Each row is a point on a tangle of strands that fork, close into loops and nearly touch. The rows are in no order.
Two points are linked if the straight distance between their rows is under 82.6. Some points are linked to none.
J329: [  6.4 -21.8  12.6   9.9  18.5 -20.4  25.2  17.7 -32.0  10.4 -24.2  42.2
   3.8  25.0  13.8   7.9  -9.0  14.8  20.7  24.3 -25.1 -19.7  32.3  39.1]
J819: [  9.6  11.9  44.5 -21.2  22.8 -42.3  23.4  43.1  -2.0 -14.4  -9.7  23.5
  11.6 -13.1   7.4  21.4  17.4  42.9  23.6  -5.9 -15.7 -18.8  47.6 -15.0]
J975: [ -3.9 -36.9 -16.2   3.7  -5.6 -25.5  15.8   1.2  -1.5  -2.7  -1.0  -4.8
  39.0  -5.0 -37.9   9.8 -30.3   5.4 -19.5 -10.0  24.0   2.8 -17.9  27.0]
J792: [  1.4 -13.7 -27.4 -12.0 -26.5   7.8  -8.8 -16.0  32.5   3.4   7.8  -3.1
  21.1  -1.4 -56.3  10.6  -9.3 -11.7 -43.9   1.9  37.8  15.3 -35.2 -19.0]
J928: [ -1.4  22.3  28.5  12.0  22.8 -13.7  20.5  27.1   4.2 -14.9 -10.4  -6.0
  29.0 -19.4 -33.1  19.3 -35.6  -3.0   4.1 -23.6   8.3  -3.5  26.6  17.0]
J941: [  4.8 -42.5 -11.1 -11.5   8.4  35.6  10.6 -25.8 -32.2  19.3 -10.3  -3.8
 -20.7  14.0  20.0 -14.7  13.5  18.3   9.1   4.4 -18.5  13.5 -15.3  -0.1]
J294: [  1.3   9.0  -1.0 -38.5  27.0 -30.9   7.7   7.6 -17.0 -12.5   0.3  47.5
   3.9 -16.7  14.6 -24.8  55.0  32.8   3.9   4.4   1.3 -10.7   0.1  19.4]
J635: [ 10.1  30.7   7.8 -14.5  17.2 -21.6  -0.8  18.5  -0.9 -14.3  -0.9 -11.7
 -14.2 -46.3   5.0   5.2  24.6  -5.2  34.2 -17.2 -20.5 -16.8  36.8 -25.3]
J146: [ -0.9 -43.6  -0.5 -40.9 -20.8  12.2 -44.2 -48.0  26.5  24.2  -8.1 -10.8
  -5.3  -1.4 -11.6  -7.0  20.2  10.4   8.9  15.7 -23.1 -11.6  -8.8 -49.7]
J853: [ 20.8 -70.6 -21.6 -31.4 -44.7  15.7 -23.3 -42.9 -12.6  60.9  -1.3 -10.1
 -20.2  11.0   2.2 -56.0   7.3  -1.3   1.5  30.0 -24.7   0.5 -10.5 -25.9]
J831: [-19.8  37.5 -19.6   7.3   8.3  27.1  -9.9  19.1  -1.9 -16.4  33.2   9.4
 -55.3  -7.6  31.4   9.2   1.1 -46.6 -16.9  23.1   9.9 -11.9 -11.9   2.3]
J467: [  6.9  -2.7 -25.5  25.8 -15.8  51.3  -6.8 -29.0 -10.0  26.4   4.4  -6.1
 -22.7  42.6   8.1  25.2   1.0 -21.5 -41.8  -1.4 -14.0  -7.9 -22.8   5.8]
J571: [-13.5 -15.2  17.3  18.8  -7.1 -17.4  -7.5   5.7  11.7  -2.4 -13.3 -19.3
  52.9 -20.7 -42.6   3.4 -48.7   7.2 -23.3 -30.6  37.5  11.7 -21.3  -4.7]
J177: [ 20.6 -34.4 -12.3 -10.1  -4.2 -23.3  33.7   8.6 -33.0  37.1 -24.3  59.8
   7.8  23.8  27.7 -41.4  28.7  37.4   9.5  22.6 -23.5   2.7  -3.4  32.6]
J442: [  6.6  13.9  14.8  -2.3  20.7 -27.2  25.1  33.2  21.5  -6.5 -13.2  25.9
  17.2 -21.1 -42.9  11.3   0.8  17.7 -21.3 -15.7   8.7   2.0   2.8  28.5]
J672: [  5.1 -53.6 -21.2 -35.4  -2.4  12.8  -9.4 -29.3  29.7  19.8  -5.1 -12.0
  -8.7  -6.2 -13.9  -3.0  15.7   4.1  -2.5   8.4  11.5  -5.7 -13.7 -14.4]
J896: [ -9.0  44.5  16.2  24.0   7.5  21.9 -18.6   4.2  22.9 -19.4   2.5 -10.5
  14.1  -0.4 -35.4  23.2 -33.3 -32.7  -8.1 -26.2  18.8  10.9 -10.9 -42.5]
J152: [-21.8  25.8  46.1  22.4 -25.5 -10.2  -7.0 -17.0  25.0 -12.7 -13.9 -62.2
  42.2  -4.5 -43.4  14.8 -35.3   0.1 -27.4 -40.3  29.3   4.3 -19.8 -45.0]
J317: [  2.8  52.3  13.1   0.4  14.1 -25.3  23.4  57.3  12.4 -29.0  30.3   1.9
 -16.9 -42.1  -3.3  11.9  -9.9 -19.4   2.5  -4.5   1.1  -5.2  27.7  -5.3]
J437: [ 25.1 -43.8  -8.6 -25.6   7.9 -27.4  13.3   2.3  10.0   4.6   4.8  14.0
  33.8   4.9 -38.3 -17.2  -9.9  25.4   2.7  -1.7   4.2  -2.4   4.8  25.2]
J59: [  1.7 -29.0  10.6  15.8  -7.4  15.4 -22.4 -19.5  19.3   4.4  -7.7 -29.2
  29.8  17.8 -31.2   4.0 -37.7   1.6 -15.1 -17.4  41.1  28.6 -17.3   0.4]
J150: [-36.6  15.3   8.1  25.2  15.7  20.2   8.6  38.3 -16.0 -32.6  17.5  -3.6
  11.9  -4.8   8.2  27.5 -50.7 -12.5 -15.6   2.6  16.4  12.2 -18.8  -3.2]
J263: [  4.0 -38.6 -11.7  -0.2 -12.8  15.4   8.2 -34.9  -6.6   0.1   5.5 -42.2
  27.5  35.3  10.3 -11.1 -19.2  26.7  16.9  -1.4  -0.3   8.1  18.6  24.5]
J883: [ 13.5  -7.6 -20.9  18.9   1.0 -10.5  42.3  22.3 -39.7  25.0 -25.1  41.0
  -4.6  16.5  33.5 -18.2  12.3   5.4  17.8  14.1 -24.2  -4.1   6.8  37.4]
J953: [ 15.9 -24.6 -24.4  -9.4  -5.1  10.9 -28.7 -39.3  -9.7  32.8  -4.0  19.5
 -38.9  12.5  10.9 -23.4  41.5  -5.5 -22.3   8.8 -10.9  -8.9 -28.9   4.1]
J610: [  4.6  10.6 -40.4   9.0   6.5   9.6  17.7   3.2  -3.3  10.9  -6.5  28.9
  23.3   5.2 -15.3  -5.1  -0.3 -12.4 -22.5  -8.7  27.1  17.5 -27.3  31.4]
J320: [-15.8 -36.4  -7.7 -20.0 -20.5  26.5 -49.5 -41.2  -3.0  47.4  -7.8   2.8
  -7.1   0.7  24.9 -18.5  30.5  18.9   6.3  16.1 -45.0  -3.2 -19.8 -39.5]
J348: [-25.5   4.0  -2.9  -6.6  -3.4  -5.4 -18.0  13.0 -62.3  22.6  -9.4  30.9
   4.0 -23.5  48.8 -27.4   9.2  16.0  42.8   5.4 -35.3   9.3  11.6 -18.5]
J190: [ 16.9 -15.6 -43.9 -18.2  -3.8   0.9  26.1  -8.0  -5.9  22.8   7.3  19.3
   4.7   6.8   5.4 -16.1  28.1  12.5 -14.4   4.9   3.1   8.5 -12.7  36.8]
J86: [-16.5  23.8  -5.8 -29.9  29.6 -20.7   1.4 -20.6  -0.3 -10.5  10.6  30.5
 -10.5  -6.7   5.8 -34.8  51.7  12.7  -7.7   6.3  22.0 -26.8 -27.4  45.8]
J410: [-38.9  37.9 -13.5   3.4  11.8  21.1  -1.6  24.0   2.0 -30.0  26.0  -5.2
 -16.1 -17.4  10.9  36.4 -15.7 -36.6 -26.8   0.9  23.8  -9.8 -15.4 -18.9]
J742: [ -2.5  23.7 -27.1  12.2  -1.4  40.8   5.5  22.3 -23.7   7.0  30.4  11.2
 -56.1   1.3  36.1  -4.6 -22.1 -44.2   4.8  16.4 -13.9   3.3  13.5   1.3]
J463: [ 29.2 -66.6 -11.4  -6.7 -15.0   5.7  33.7 -17.0 -13.5  22.1  -0.4  -2.9
   3.5  22.7  -8.2 -40.9 -11.2  11.3   6.2  20.2 -21.4  25.7 -18.5  30.3]
J505: [-15.2  23.9 -14.0  -7.0  13.2   5.1 -25.0  11.7  -1.3 -19.0  18.9  13.2
 -55.6 -22.4  48.8  10.4  28.4 -29.1  12.5  17.9  -1.5 -14.6   9.7 -23.9]
J743: [ 31.1 -42.1 -13.9 -40.3  -5.5 -30.9 -10.5 -13.6  -4.3   2.3   7.0   0.9
  31.7 -12.5 -19.7 -34.2  15.8  36.5  21.3   5.3 -14.6  -3.4  12.3  -5.8]
J345: [  6.2 -16.6   4.7  30.8   4.1  25.0   4.6   5.8  -5.5   9.4 -15.8  -4.2
  17.8  19.4 -10.5   4.9 -42.8  -4.2  -4.2 -13.2  19.2  34.3 -13.9  27.6]
J636: [ -3.6 -12.1  26.5  -8.1  17.1 -18.4   2.4  33.4 -20.0 -18.9   0.4  22.7
  16.7  -8.0  35.8   8.7   3.4  38.4  38.0  19.5 -35.6  -2.9  40.6   3.1]
J913: [  2.9  13.5  31.9   9.7 -27.9   5.0 -23.6 -31.6  53.2  -7.2  -3.4 -58.1
  16.9  13.2 -47.4  34.5 -12.0  -3.2 -27.8 -21.6  14.4   1.4   0.9 -36.2]
J425: [ -9.2  24.4  -5.5  -9.4  14.5  26.4 -39.6 -27.2  19.2   6.1   5.0  27.0
 -45.0  18.9   3.0  18.8  23.2 -20.9 -42.4   2.7   3.6 -25.4 -25.7   0.4]
J291: [ 11.9 -40.9   2.8 -18.3 -56.6  16.8 -35.4 -52.5  50.2   8.7   2.8 -38.4
   1.0  32.7 -35.2  14.2 -16.7   5.6 -14.2  19.0  16.0  -4.0  13.3 -27.7]
J569: [-12.7  14.5 -15.7 -20.9  16.3   6.6 -16.2 -22.4  16.4   7.0   7.3   6.1
 -22.6   2.0   6.4  -6.8  31.1 -10.4 -36.1  -3.8  22.7 -30.0 -39.3  29.5]
J805: [  5.2  -7.4  -7.8 -35.6 -10.2  17.0 -55.9 -42.5  21.8  32.2 -15.3  39.8
 -32.3   1.6   4.2 -11.6  51.1   4.2 -23.0  11.5 -16.7 -25.8 -15.7 -18.8]
J230: [  5.2 -13.6 -10.2  21.8 -20.2  34.6  19.3 -39.6 -17.0  10.6  -6.4 -41.1
   9.9  43.5  26.4 -12.5  -9.2  14.6  29.2   8.1 -31.8  27.7  -0.1  15.4]
J352: [ -4.0  14.9  -5.0   9.3   0.3  32.7 -24.0   4.9 -16.9 -13.2  15.6 -16.1
 -34.3   6.5  37.7  -9.0 -14.3 -16.8  51.1  16.6 -15.5   7.7  35.5 -26.5]
J873: [ 18.1  20.7  27.6 -21.3  25.4 -38.8  31.8  32.5   7.2 -12.2  -9.0  22.9
  -3.5 -37.3 -16.8   5.0  32.9  23.0  -7.4 -21.6   0.8  -5.8  26.2   3.6]
J351: [-34.7  29.4  28.1  32.4  -6.0 -11.9  34.6  56.3  -6.0 -34.7  -3.3   6.9
  26.9  -7.9  -5.3  24.8 -68.9  -6.0  18.6   3.7  32.8   4.4  37.5   4.9]
J785: [  1.0   3.7  -7.4 -29.6   6.8 -28.4   1.1 -14.3  38.8  -4.6  11.5   8.0
 -12.7 -19.7 -23.9 -18.0  46.8   3.7 -46.2 -13.6  45.1 -17.2 -33.9  21.9]
J232: [ 23.9 -58.7 -20.4 -17.7 -51.3  35.4 -12.8 -50.3  21.2  44.2   3.4 -19.5
 -18.8  42.9 -10.1 -16.6  -7.2 -10.1 -12.1  36.8 -18.8  -4.8 -10.2 -16.9]
J269: [ 21.3 -16.3 -13.0  15.4 -25.1  43.4  -4.8 -36.3  -4.3  42.5  -9.0  -2.5
 -30.4  50.4  29.6  -0.5  15.0 -10.9  -6.4   6.5 -45.1  -8.1 -12.4 -20.2]
J980: [ -9.5  16.8 -11.6 -24.1  17.3 -11.6  -4.1  19.2 -35.8   8.7  -3.3  54.7
  13.3 -23.8  33.3 -27.1  37.3  29.1  29.8  13.8 -25.9   4.3  10.6   1.3]
J90: [  7.1  32.5  29.8   2.2  13.2 -10.1   3.1  27.4  -0.8 -35.1  15.3 -33.7
   1.4 -16.2   9.0   4.7 -13.5   5.1  41.3 -13.3  -9.3  -3.3  59.7 -19.0]
J337: [-13.6 -25.8 -21.4 -18.0 -11.2  12.1 -26.3 -30.8 -31.2  45.4  -5.4  23.1
 -18.6  -1.6  49.0 -39.8  45.6  13.5 -13.6   4.9 -29.3  -1.9 -31.4 -13.4]
J381: [ -3.4  15.9 -11.6  15.7  -8.5  10.9 -29.5 -19.6  17.6   5.6   0.8   7.0
 -10.2   7.8 -28.0  40.5   8.1 -29.4 -52.4  -0.9   7.6 -10.3 -25.3  -0.8]
J898: [ -4.9 -47.2  -7.7 -13.2 -58.8  19.3 -44.5 -56.9 -24.4  54.8 -19.1 -15.8
   2.0  13.2  14.0 -38.9   9.3  13.4  17.0  16.3 -43.3   8.5  -0.5 -37.3]
J274: [-15.7  -9.1  19.7   3.9  32.7 -11.4  24.8  36.6 -13.4 -35.1   6.2  14.0
  10.5  -3.5   6.5  31.2 -18.6   4.2 -14.1  -8.8  22.9  -2.8 -11.4  14.4]
J612: [ -7.6  52.7 -12.8  -6.0  22.4 -15.6   7.3  28.0  -1.5 -28.2  32.4  28.7
 -24.3 -19.4  15.0  -5.6  22.7 -14.9  -8.2  13.7  -1.1 -14.7  -1.8  37.2]
J249: [ 13.8 -54.2 -19.0 -37.2  -6.3   3.0   6.8 -10.5  30.9  11.7  12.0 -15.6
  15.1  -7.2 -41.0 -25.9 -20.1   2.3  -6.4   2.9  26.4  -0.2  -1.3   4.9]
J776: [ 18.5 -30.9  -8.3  15.8 -19.6  40.8  30.0 -28.5 -26.4  36.6 -12.3 -12.8
 -27.8  34.0  27.8 -35.8  34.6  10.0  -4.2  -2.1 -48.7  18.3 -24.6 -20.4]
J393: [ -4.2 -34.1 -43.8  -6.2 -29.0  21.6   6.0 -27.2  -2.0  19.9  10.5  -0.8
   2.4   8.3 -37.5  -4.2  -7.0 -14.4 -56.6  10.7  32.0   8.7 -45.0  11.7]
J419: [  7.9 -48.5  -1.3 -21.2 -31.0  -4.1 -21.1 -42.3  13.1   7.5 -17.6 -31.3
  15.1  13.9  16.9 -36.9   4.9  33.4  45.5  11.5   3.2  27.2  18.7  -8.9]
J121: [-10.4  47.9   1.4 -23.2  28.3 -25.2  -8.5   4.0  17.5 -20.3  26.6  11.7
 -16.1 -26.9  18.0 -17.8  56.1  -0.5 -14.4  -7.0   9.6 -28.9 -14.5  15.9]
J835: [ 18.7 -29.6  -0.2  -9.0  -8.2 -33.1 -26.2 -22.3   7.3  -8.5  -3.3 -35.8
   5.4 -18.9  -7.8  10.3  24.3  10.7  28.0 -17.2   2.9  -6.9  15.7 -32.6]
J606: [ 10.8  26.5  53.4  -2.7   3.6 -25.7  18.9   3.3  18.3 -40.7  -8.8 -53.7
  19.2  -3.1 -14.6   4.2  -2.5  28.0  34.8 -29.3   1.5   5.3  41.0 -11.5]
J326: [ 18.6 -41.0  11.9 -14.7 -32.4 -13.0 -15.9 -30.0  35.4 -11.5  -2.5 -55.6
  23.6  11.7 -18.5 -14.5  -4.1  20.9  19.6  -2.8  26.8  28.1  20.2  -5.0]
J550: [  3.9   0.5  22.5   0.0 -12.3   4.0 -20.0 -43.8  18.6 -30.3  -5.6 -48.9
  15.9  16.5   8.7  -5.2   5.4  26.4  38.8 -11.2  10.4  23.9  36.0  -8.9]
J4: [ -7.1  13.8  -8.4  33.0  -8.2  52.6   1.6 -24.7 -15.2  -7.7   4.6 -31.2
  -9.5  49.2  21.0  12.7 -17.2 -14.1  14.8   2.5  -4.1  25.1  11.5   1.9]
J573: [-26.9  63.3   9.2  -0.4  13.2 -21.0  29.7  58.1   4.4 -38.8  22.7  23.9
 -25.0 -42.4 -11.1   5.1 -21.4 -28.5 -30.0   3.8  25.1  -5.6  -0.7   8.4]
J844: [-19.0  23.1  12.2  23.6  22.5 -38.2  25.1  51.1 -17.5 -11.6  -9.9  53.4
  23.4  -1.2 -19.8  15.8 -35.3  -8.6 -28.4   0.1  24.7 -26.1 -10.3  37.1]
J684: [  5.8  -8.5   8.1   3.6 -36.3  34.8 -37.7 -55.1  29.6   1.0 -11.1 -19.5
  -4.2  48.5 -16.5  40.1  -9.2  -2.2  -3.8   4.2   2.6  -7.0  15.4 -33.4]
J97: [ -4.1  15.3 -28.1  22.9   2.8  37.3  10.9  -3.7 -28.6   0.5  10.2  -8.4
  -4.8  14.6   6.8  22.2  -8.3 -16.5 -14.7  -3.9  -0.3   3.9   0.7  16.6]
J682: [ -2.2  -8.5  10.7  -0.3  -2.2  30.0 -50.4 -42.4  -2.8  13.8 -17.1 -20.2
 -17.1   2.6  21.2   2.2   4.1  -4.6  38.3   6.5 -35.3  -2.3  21.5 -23.8]
J325: [  3.5  -7.8  -0.2  24.1  13.0  -2.4  -7.9   9.1  10.7  -2.8   0.9 -23.6
   3.6   0.5  16.7   9.7 -19.8 -11.0  33.5  -0.3 -18.5  -0.7   7.8  24.2]
J457: [-15.8  27.2  12.5  26.9  -3.7  44.5 -35.4   1.4  22.6 -12.6  14.8 -18.4
 -12.2  19.4  -3.1  39.1 -32.6 -30.6  -8.1  -1.7  -1.4   1.3   2.0 -24.5]
J773: [  5.0   3.5  26.9  16.7  13.6  -4.4  20.5  26.9  -2.3 -18.4 -18.0   5.2
  23.1  13.5  -6.5  14.4 -29.3  22.9  31.0 -11.9  17.7   6.1  55.8  20.5]
J195: [-21.0  23.4 -18.7 -21.0  22.1   7.7   0.3   0.2 -32.5  13.6  12.7  32.9
 -10.9  -5.1  51.4 -39.4  39.7  11.1  14.8  19.0 -30.3 -13.4 -15.6  17.4]
J321: [ 17.6 -14.3   2.9 -14.3   2.2 -30.8   6.7 -10.9  15.6 -12.0  -0.3 -34.0
   2.7 -23.1 -31.3  18.6  25.6   7.0 -15.4 -24.2  15.4  -5.8  -7.5 -19.8]
J512: [-10.9 -23.1   1.7 -10.7 -12.6  -3.7 -39.9 -29.8 -23.8   8.1 -13.9 -21.9
  16.2 -25.1  20.7 -10.9  14.9  23.6  49.3   4.6 -38.5   8.6  21.4 -17.2]
J958: [ 12.3   1.9   4.4   8.1   0.6  -3.3 -29.9 -26.0   7.9 -22.6   3.3 -36.6
  -9.2   5.3  -7.5  32.9  15.6 -19.7  18.3 -14.7   3.9 -18.9  11.2 -44.7]
J449: [ -5.1   5.2  -8.7  11.2  12.5 -35.8  34.9  33.6  -0.7  14.4 -15.5  54.8
  26.1  11.2  -5.8   7.5  -5.3   9.6 -25.7   9.8  21.2 -22.7   6.6  64.6]
J328: [ -9.6  56.7   8.1  18.9   3.3 -13.6  -1.1  12.0  19.0 -18.0   4.8  -9.0
  11.9 -23.2 -38.9  25.1   4.9 -35.9 -44.3 -30.9  24.3  -0.3 -34.2 -47.5]
J596: [ -5.2   3.8  18.3  -5.6  27.6 -15.1  10.6  63.2 -17.9  -1.0   9.7  47.8
 -14.7   1.2  46.1  -6.5 -12.8  14.9  29.2  25.0 -15.9 -20.5  35.8  14.3]
J171: [ 11.2  18.4  40.2   5.7  16.3 -31.0  16.4  19.6  23.5 -20.9  -6.5 -34.3
  -2.6 -29.0 -30.0  26.6   5.3  -6.8  -8.8 -26.3   3.3   6.4 -12.1 -18.1]
J762: [ 21.3 -40.2 -42.0 -39.9 -23.7  -4.1 -21.3 -28.6  14.8  40.0   9.7  23.4
 -26.8 -10.4   4.5 -50.1  43.9  -0.6 -25.3  17.1  16.8  -2.3 -19.1  13.1]
J19: [ -8.1  32.2  41.8  24.9   7.7 -18.6   6.2  25.0   6.0 -33.7   7.5 -48.8
   4.7 -24.1 -24.5  20.2 -39.7 -22.3   0.6 -28.8  10.8   1.2  12.2 -12.9]
J517: [ -0.2 -16.7  16.0  13.2  -8.4 -10.2   5.0 -14.1  -6.4 -35.9  -4.2 -40.0
  27.7  23.0  15.3   3.3 -12.1  35.4  37.5   0.3   8.2  21.0  34.9  31.8]
J252: [  9.3   8.8  -8.7 -25.1  12.1 -10.3 -42.3 -28.8   1.3  14.7  -3.5   4.3
 -18.1 -32.0  -8.5  -5.6  38.7  -6.0  10.3  -6.5 -27.8 -22.6   5.5 -25.3]
J944: [ -2.4 -16.9  -9.1  -4.0  26.6   6.5   9.2   8.9  -1.8 -17.2   9.5   8.2
  -8.2   3.9  16.5  20.5  12.4  12.4  -5.2  -7.3  19.1   9.4 -25.0   8.6]
J287: [ -1.9   0.3  -2.8 -23.8  -6.7 -14.1  -2.9 -14.6  45.2   6.2   2.4  -6.8
  -2.9 -15.0 -47.3  17.1  25.7  -9.5 -66.8 -15.2  40.5  -8.3 -43.5 -19.6]
J854: [-16.8  50.8  60.6  34.9 -11.3 -39.4  50.7  58.0   2.9 -28.7 -16.2  -2.6
  29.4 -12.8 -29.1  21.4 -58.9   1.0  -6.4 -18.8  22.9  -3.5  36.6 -16.4]
J837: [ -3.4  50.2  41.3  16.1  11.1 -34.7  58.1  57.2   1.9 -31.8  -7.6  -0.7
  13.8 -28.7 -26.5  23.6 -22.9 -10.4  -8.4 -22.8  19.8   6.2   2.7 -29.3]
J76: [ -8.0  36.9  -8.4  -7.5   7.7   3.8   0.0  31.6  20.6 -20.5  30.9 -13.0
 -28.4 -35.5  19.4  20.1   5.2 -21.1  18.4   7.2  -1.9  -5.4  24.8 -31.0]
J367: [-23.7  65.1  20.3  29.0  -0.3 -14.8  19.6  40.6   3.6 -18.0  -3.2 -10.5
  37.0 -41.6 -29.4  19.9 -28.3 -17.6 -17.8 -26.8  20.0  11.8 -16.0 -47.4]
J45: [ 16.8 -29.1 -41.1 -36.3  -4.9 -14.2  -6.5 -17.1 -20.7  30.7  -0.1  19.5
   8.1 -14.3   5.8 -43.3  27.8  20.6  16.3   3.5 -20.1  -5.9  -1.2  10.6]
J834: [-12.0  13.2   7.0  11.8  -9.2  51.4 -39.8 -20.6  17.8  -6.4   2.6 -18.6
 -31.7  25.2  26.1  24.0 -16.3 -21.0  25.2  14.7 -19.6  -6.6  21.5 -34.5]
J809: [  8.4 -19.9 -19.7  40.1  -2.3  18.4  29.1   0.2  -8.8  35.1 -12.7  -1.9
  14.7  33.8   0.6 -17.5 -27.3 -10.0 -14.8 -11.0  -6.3  21.2 -47.1  33.0]
J335: [ -7.0  35.0  -5.5 -20.1  16.2  -4.3 -11.7  -1.2  20.5 -20.3  24.0  -1.6
 -26.2 -21.5   0.3  24.5  46.5 -23.5 -22.9 -11.5   9.0 -32.5 -13.7 -20.5]
J856: [  1.9  17.3  -5.0   5.3  26.4  -6.8  -6.7  27.1  -6.8 -10.0  11.9  15.2
 -14.0 -23.1  21.9  -5.9   3.5 -18.3  23.1  10.8 -20.3  -5.1   7.6  29.9]
J56: [  1.3 -30.3   6.2   7.0   1.7 -11.1 -17.9  -1.4 -15.8   5.9 -10.8  -8.3
  -5.6 -10.9  33.5 -12.6   3.2  13.1  48.7   7.8 -32.4   9.6   4.0  17.9]
J718: [-18.3  42.5 -24.5   5.4  13.0  -8.4  10.6  -0.1  21.4  -7.5  -1.5  35.6
   7.9  -8.7 -24.5   0.0  20.8 -23.9 -33.6  -2.1  37.6   7.2 -44.6  24.9]
J183: [-12.0  56.8   8.4   9.7  23.0 -17.4   6.7  38.0  17.7 -23.4   5.0  23.3
  -4.2 -33.5 -23.3  11.3   8.1 -27.3 -25.1 -10.4  22.0  11.8 -27.4  14.6]
J189: [-28.2  16.6  21.1  52.2 -16.5 -14.2 -16.5  16.0 -16.1 -15.5 -18.5 -10.0
  58.0 -28.1 -15.4   5.5 -52.2   3.2 -14.8 -20.0  35.3  23.8 -18.7 -19.7]
J633: [ 24.0  -2.1 -11.9  23.1  12.9  17.7  30.7  18.3 -31.0   6.1  -8.2  16.9
  -8.1  29.0  22.4  -9.2 -10.3  -5.5  23.8   0.7 -15.1  27.8   7.3  28.4]
J753: [ -4.3  11.1 -18.0  11.5   8.9  22.3  12.6   8.1 -39.1  23.3  10.1  14.0
 -23.0  10.3  57.2 -40.4  11.6 -12.8  20.6  19.0 -63.0  -3.6 -11.3   8.2]
J174: [ 15.2  25.9  39.7  10.5  -9.8 -25.0  28.0   7.0  28.9 -16.0   0.1 -61.1
  23.6  -1.3 -39.4  21.8  -8.1   4.6 -19.5 -41.2  18.1  23.3 -22.7 -40.9]
J646: [  3.4   8.8  -8.2  30.9  20.2  -0.6  22.9  41.2 -35.7 -10.2   5.4  37.6
  -4.3  16.9  13.6  -4.3 -33.4 -22.7   3.4  13.8   5.1   8.6 -10.7  34.3]
J510: [ 15.1 -52.0   3.5 -12.3  -5.9 -29.5  28.4   0.0 -30.9  16.2 -32.4  27.8
  17.8   9.0  -2.4  -3.2  -5.2  38.0  31.5  16.4  -8.8  -1.1  35.9  27.9]
J432: [ -0.9   6.9  19.2  23.8   8.3  -0.6  33.1  41.4 -25.2 -12.1 -13.6  23.0
   2.5  25.5  14.7  17.3 -43.0   3.4  22.9  23.9  -5.0  -5.9  53.6  35.1]
J484: [ 28.6 -56.3  -4.4  -2.2 -15.1  -7.4  40.2   1.4 -32.5  18.6  -6.3  17.7
  21.5  33.0  -9.5 -22.0 -14.4  40.1  -2.2  24.3 -16.9   7.0  16.9  45.7]
J422: [-14.5  43.6  10.4  14.7  22.8 -24.2  27.8  68.2  -7.9 -25.4  18.7  51.0
  -1.6 -13.6  -7.8   4.2 -43.9 -23.1  -4.3  14.6  17.8 -13.9  14.3  28.1]
J676: [ 11.4   1.9 -13.8  17.9   7.8  34.6 -29.0  -6.4  -8.0  27.0   2.0   5.3
 -35.7  19.0  44.1 -11.7  10.1 -22.3  11.4   5.8 -40.6   0.3  -7.7   1.5]
J469: [ -1.9 -29.3 -17.7  -1.4 -11.6  36.9 -11.3 -39.3  25.4   6.5 -12.5 -27.7
  -0.8  19.7  -6.9  27.5   0.3  -5.7   1.3  -0.1  10.2  -0.3  -0.6 -11.7]

How many points has the smallest loop of links through each point below? Write none if it is on no loop.
J854 | none
J422 | none
J442 | none

A piece is all that can be reached along the links. How many separate loops has the piece of each point below (a circle has one, a figure eight two, a Y none), and how many tips (points with one link)?
J442 | loops 0, tips 6
J743 | loops 0, tips 10
J326 | loops 0, tips 8

Name the points in between on the shortest way along the links from the first point to the second, in order.
J274; J762 | J150 J410 J831 J505 J76 J317 J573 J183 J718 J610 J190 J45 J743 J437 J249 J672 J146 J320 J337 J953
J776; J325 | J269 J676 J753 J195 J980 J294 J86 J121 J612 J856
J569; J837 | J86 J121 J612 J856 J325 J56 J512 J682 J834 J457 J896 J328 J367
J835; J177 | J321 J171 J19 J928 J773 J432 J329 J883
J484; J636 | J510 J329 J432 J773 J928 J442 J873 J819
J393; J230 | J792 J287 J785 J569 J86 J294 J980 J195 J753 J676 J269 J467 J97 J4
